Each row is a point on a landscape with many peaks, with its height.
From any point a climber steps to the highest of the 2 points nearest to it. It stops when none of these is higher. Distance is the straight distance between rows; heights are no part of it.
bogi: [-6,16,-6,12,-2,-3,7,-9,11,7,17,-1,4,7,7,14,8,-11,5,-5,12]  (h 128)
pora: [-14,-14,-4,-14,2,-16,0,11,3,-7,-13,5,-7,-1,29,0,-7,34,16,-10,0]  (h 447)
lozuv: [-3,20,-1,-7,18,1,13,-13,-9,10,-15,-29,7,-21,-2,10,20,-37,5,-18,-16]  (h 419)
Rizak: [-8,-21,6,-28,-13,14,12,27,8,10,-8,3,24,13,-12,-6,-15,2,-1,4,-11]  (h 458)
Nudi: [-2,-13,18,0,12,14,-6,7,-5,3,12,12,2,3,10,-12,-11,9,-2,-18,3]  (h 468)
zilap: [0,-6,-5,-12,-11,-4,14,21,12,-10,-25,2,17,3,-22,8,-8,11,-4,20,2]  (h 252)
gano: [-8,-7,-2,3,17,5,5,23,-13,12,-19,9,15,-9,-3,14,-17,10,-19,27,1]  (h 248)
zovif: [-8,15,-28,-5,-10,-3,-5,18,-12,-12,-30,-3,3,9,-20,11,3,0,-11,13,-3]  (h 436)
Nep: [-11,16,-3,-3,16,-4,10,-7,5,38,-13,-25,11,-16,-3,30,12,-18,-2,-19,3]  (h 250)
zun: [5,22,-8,18,8,1,19,-7,1,-3,-7,-23,2,-31,-16,11,11,-35,-8,8,-15]  (h 586)
Kunod: [-5,-12,-14,-31,-10,-14,-6,10,-3,-4,-33,4,1,15,-5,-11,-1,15,-3,1,-19]  (h 389)
Pubab: [2,4,8,12,-18,19,3,-11,13,13,36,0,-8,17,2,1,8,-24,15,-17,10]  (h 90)
lel: [-29,-1,-1,-7,9,-3,18,28,-25,-3,-23,7,15,12,3,14,-9,8,-3,30,-28]  (h 171)
doba: [-23,-7,-14,-7,-1,-5,8,25,-17,-2,-22,15,10,12,1,-2,-2,-4,1,36,-28]  (h 157)
Suna: [-21,-12,-8,-16,-14,-16,8,20,7,1,-28,2,13,0,-5,6,-12,14,9,32,-4]  (h 311)
lusa: [-15,-9,-7,-28,-4,-11,-8,10,-6,15,-31,-1,8,4,-1,-3,-12,20,-2,13,-8]  (h 358)
pivez: [-4,-28,10,-7,8,7,1,12,-3,2,-9,8,10,-17,5,-17,-20,-2,-8,12,-22]  (h 426)
butot: [2,8,9,11,14,-17,4,-1,19,-2,7,-10,-9,-11,15,10,-6,23,8,-27,16]  (h 404)
guno: [19,18,-4,6,-13,0,8,-13,1,-33,11,-5,-10,4,-15,-23,15,-10,-2,8,-12]  (h 259)
Vor: [-23,9,-7,-1,-3,10,8,27,-9,-13,-6,11,5,-2,24,15,-5,1,7,4,-2]  (h 139)
sabom: [-10,-4,-8,-6,7,7,1,24,2,14,-13,1,11,-5,-5,19,-7,7,-13,3,14]  (h 294)
Mut: [12,-8,22,18,3,16,-14,-18,-7,6,31,-2,-14,10,6,-18,-6,-10,-3,-12,11]  (h 214)
zevo: [5,4,-7,4,-1,-10,-4,5,9,-10,-17,-13,-4,-24,2,-2,-7,10,-2,-3,11]  (h 51)
soge: [10,10,-10,30,3,-6,16,-24,11,15,2,-22,0,-20,-21,12,5,-34,-15,12,-2]  (h 446)
lirut: [21,-14,12,0,1,-9,-2,-12,15,0,25,-3,-14,11,14,-9,10,22,14,-22,21]  (h 118)
vok: [-10,-7,2,12,11,3,-16,1,-6,-2,-8,-8,-20,-28,22,-9,-7,10,5,-18,0]  (h 113)
febel: [9,3,3,6,9,-14,2,-28,-11,10,28,-16,-27,13,16,-16,13,0,2,-26,-11]  (h 101)
nusa: [21,11,-1,-9,-8,-17,5,-10,16,-4,-11,-4,8,10,-37,2,12,6,-7,2,16]  (h 432)
kigit: [-3,29,0,6,14,4,20,-5,-3,-11,-6,-27,-2,-29,3,5,16,-28,5,-12,-17]  (h 486)
Robi: [-20,18,-12,-5,8,3,17,29,-26,-5,-20,12,14,17,-20,23,-5,6,-15,24,-17]  (h 192)
ramo: [4,-5,4,8,-13,-6,-21,-24,24,27,18,-11,-10,1,-3,3,6,5,18,-26,20]  (h 140)
vam: [-3,14,-5,5,5,4,-3,-12,-14,4,6,-19,-18,-7,20,-9,18,-10,11,-34,-13]  (h 93)
legu: [15,6,-3,-4,-5,0,-2,-9,-4,-10,-1,-10,7,10,-36,-15,3,-13,-25,-4,-11]  (h 200)
Fepe: [-10,12,-7,13,-11,17,-4,-5,3,20,26,3,7,14,-2,8,7,-21,5,-13,11]  (h 107)
Gevog: [12,16,-1,3,-1,-23,-5,-21,5,-10,1,7,-1,17,-19,-5,11,6,-12,0,13]  (h 420)
vanud: [2,15,-15,-9,-10,-13,-4,6,-9,-24,-14,12,-9,9,8,1,12,15,-2,1,7]  (h 405)
paz: [-17,-20,11,-26,12,22,-9,18,-7,30,-11,4,13,-5,3,5,-12,11,-4,-13,1]  (h 393)
zub: [1,-1,12,25,13,3,-29,-37,-5,27,15,-7,-16,-4,5,-11,-7,6,6,-13,12]  (h 253)
putik: [5,-13,24,18,9,1,-4,-8,15,10,20,-18,-13,-18,4,-5,-10,0,14,-33,13]  (h 353)
Bef: [-9,10,5,0,7,5,15,-25,-4,31,-12,-25,4,-18,3,26,19,-39,5,-25,-14]  (h 334)
Vuni: [-4,-20,-6,-31,-14,-26,4,9,-1,-5,-20,9,6,17,14,-14,-2,17,16,16,-14]  (h 412)
gopo: [14,8,5,5,-4,-14,-4,-32,2,7,19,0,-2,22,-7,-6,12,-6,-6,-1,19]  (h 369)
luda: [-8,1,-17,-9,-4,9,-10,14,-22,-2,-13,9,8,10,-12,-2,-4,-2,-18,11,-9]  (h 542)
pufo: [-17,-8,7,-1,11,9,-10,9,-13,3,-13,1,1,-24,17,2,-11,4,-3,-8,-2]  (h 127)
naleg: [22,12,-3,-5,-17,-12,9,-4,22,-20,-2,-12,2,-4,-14,-1,13,4,6,3,16]  (h 543)
Lupob: [19,26,-8,13,-1,1,12,-3,5,-42,12,1,-8,-3,-14,0,14,-11,-1,20,-7]  (h 227)
guzi: [22,18,-4,6,-15,-3,-1,-23,-11,-25,10,4,-10,14,1,-11,29,-8,-1,12,7]  (h 289)
fak: [2,-13,15,20,-7,15,-13,4,9,3,17,-12,-13,-20,11,1,-9,1,20,-27,13]  (h 333)
tefi: [-18,-22,-1,-22,-11,-10,-3,12,0,3,-14,15,2,11,26,-7,-8,20,21,5,-8]  (h 428)
Bome: [-9,11,-2,-15,-11,0,23,24,0,-31,-6,14,7,17,-6,12,3,8,3,22,-15]  (h 173)
Luram: [-7,-35,14,-16,7,6,5,16,4,18,-5,11,15,4,-3,-12,-27,1,-6,6,-14]  (h 414)
bop: [-2,-25,-6,-9,-15,18,-19,7,4,13,-2,17,9,13,-2,-2,-1,2,-10,11,10]  (h 366)
Povo: [-8,2,-3,6,23,4,10,25,-24,5,-20,10,10,8,-22,21,-12,8,-22,27,-13]  (h 217)
ditug: [-2,15,-12,12,-8,-11,5,-5,18,4,1,-16,1,-7,-6,15,9,-12,6,-4,13]  (h 103)
Nume: [11,-14,16,19,-3,27,-7,1,-6,-3,26,9,0,-5,2,-20,-12,-17,-12,1,3]  (h 193)
nule: [20,17,2,8,-11,-14,4,-41,-9,-6,27,5,-12,25,-2,-7,26,-16,4,14,6]  (h 323)
fafol: [7,11,-9,18,3,-9,1,-9,12,-7,1,-16,-3,-24,-10,0,0,-9,-4,2,10]  (h 75)
denob: [3,0,-2,4,5,12,-14,-7,-18,-4,-3,-19,-21,-19,22,-18,7,-2,6,-29,-8]  (h 102)
Beban: [-5,0,6,3,14,20,0,8,-13,5,-3,-1,3,-22,0,4,1,-15,-10,-12,-5]  (h 148)
foran: [2,-1,-3,-6,11,-19,-9,-1,8,-6,-3,-3,-9,-1,20,-2,-6,38,10,-24,9]  (h 427)
par: [-1,22,-28,3,-14,-10,-11,1,-11,-14,-20,-2,-4,0,-6,9,14,-1,-2,8,8]  (h 346)
fefek: [6,-3,3,16,4,22,-5,0,-10,12,17,2,8,-11,-6,-6,-4,-20,-19,2,1]  (h 172)
vid: [-13,-6,2,6,-5,1,0,15,-6,-19,3,25,-3,-4,29,2,-11,6,5,19,-9]  (h 125)
tubu: [-7,4,4,-16,2,-2,14,19,-7,-25,-10,13,6,9,1,-5,-4,3,-10,13,-25]  (h 158)
mel: [7,-17,10,25,-4,16,-15,-19,14,30,21,-11,-5,-11,-13,0,-5,-17,2,-7,19]  (h 318)
Pev: [10,-3,-3,26,4,9,0,-19,9,31,13,-16,0,-19,-14,5,3,-28,-9,-3,7]  (h 359)
vez: [19,-3,-2,1,-17,-10,1,-1,13,-30,-5,9,-1,-11,-3,1,10,7,9,16,15]  (h 499)
redib: [9,28,-8,9,-13,11,12,6,10,-38,10,12,1,1,-4,15,13,-9,8,22,5]  (h 189)
Fona: [20,-8,-2,4,-7,-17,5,-37,-4,0,31,-24,-31,20,20,-7,22,4,19,-19,-4]  (h 94)
dadof: [-10,-7,5,14,-6,22,-2,19,2,-15,10,15,-3,-25,21,3,-11,-9,11,13,-3]  (h 112)
rabam: [-17,4,5,-14,15,11,0,20,-2,21,-18,-9,16,-6,0,16,-8,13,-1,-14,9]  (h 343)
Semez: [2,-3,19,25,6,0,-21,-31,-5,16,33,1,-28,9,16,-9,0,0,9,-17,9]  (h 232)
suz: [6,11,-5,-21,-15,2,15,17,12,-20,-4,10,18,15,-14,9,2,7,3,16,4]  (h 202)
geb: [-29,9,-9,-11,11,6,9,26,-25,-4,-20,6,12,-2,17,17,-6,6,-4,14,-13]  (h 155)
Beg: [0,-10,5,24,8,8,-26,-12,0,20,11,-4,-6,-19,-4,-6,-6,-3,-3,-5,21]  (h 286)
Sige: [10,-15,3,-20,4,-25,-6,-7,-5,-14,-5,18,-8,14,14,-14,-3,34,0,4,2]  (h 451)
kugon: [-3,-21,-6,-28,-22,6,-6,13,8,7,-12,14,17,13,-6,-6,-6,2,5,3,5]  (h 406)
finur: [-7,2,7,-20,4,16,17,25,-8,-12,-1,16,11,14,-14,-3,-11,-8,-12,22,-31]  (h 146)
rurok: [-10,7,-3,3,1,-4,-15,-14,19,35,9,-8,-1,5,0,11,-1,-2,9,-23,15]  (h 156)
Masi: [-12,-13,22,-14,13,20,8,21,-7,8,1,4,12,-2,7,-4,-16,4,2,-22,-9]  (h 435)
resov: [-14,10,-3,-1,10,-3,-2,-19,14,56,-3,-13,4,0,-6,23,8,-10,5,-20,5]  (h 191)
kopu: [2,-2,3,6,3,-1,-9,-4,3,-4,8,11,-1,7,5,-5,-8,13,-5,-2,11]  (h 506)
Ded: [7,-15,12,2,-10,6,-15,-17,12,11,28,0,-10,7,4,1,6,8,25,-25,24]  (h 126)
posi: [22,15,-10,-6,-7,-6,-8,-15,-9,-21,1,-6,-10,16,-24,-23,11,-7,-15,-1,-12]  (h 231)
fadel: [-2,-4,19,0,13,3,4,2,22,4,10,-16,4,-9,5,8,-11,12,10,-31,13]  (h 380)
zab: [1,2,-9,-22,-8,-18,-8,2,-7,-12,-8,14,-7,21,10,-3,10,32,3,-3,11]  (h 433)
bep: [13,3,5,3,5,-12,-8,-20,5,4,14,-13,-20,5,13,-15,8,11,12,-27,6]  (h 109)
siluf: [7,2,7,-3,17,-18,-9,-11,-4,-8,-3,11,-3,17,1,-9,-10,26,-18,2,7]  (h 472)
pozo: [9,-9,2,-8,-11,-6,6,6,12,-34,-6,23,9,-10,-5,-4,-6,7,3,33,-4]  (h 557)
kaso: [-16,-18,-16,7,8,-6,-4,19,-24,9,-20,20,10,8,-9,3,-10,-6,-15,44,-24]  (h 137)
nideg: [23,-7,7,3,-1,4,5,4,6,-33,3,14,0,-10,-9,-20,-5,-4,-9,30,-16]  (h 509)
vofe: [8,-7,13,4,9,9,15,13,4,-23,-6,6,6,-20,0,-14,-18,-1,-11,13,-19]  (h 464)
fuvu: [26,1,8,5,-4,-24,21,-40,16,-5,26,-17,-21,13,5,-3,19,-2,11,-8,-6]  (h 85)
dif: [7,24,-12,14,-10,9,6,0,7,-13,22,9,2,9,-2,12,14,-23,1,12,10]  (h 153)
manib: [-4,-33,0,2,0,15,-19,7,-3,26,-2,26,11,-1,1,-3,-21,0,-9,16,7]  (h 332)

For each start below, name the point where the climber stops.
tubu -> pora
vok -> zun
bep -> zun
finur -> pora
Robi -> kopu
Semez -> zun
guzi -> naleg
kaso -> kopu

Call two points neighbours if one is among the 2 nearest of the other. Go from one point of each pair to the other, from neighbour to neighbour, staying as high as possible. Name the lowest point that can't be avoided.
luda / kopu -> par
Rizak / naleg -> Luram
pozo / naleg -> vez
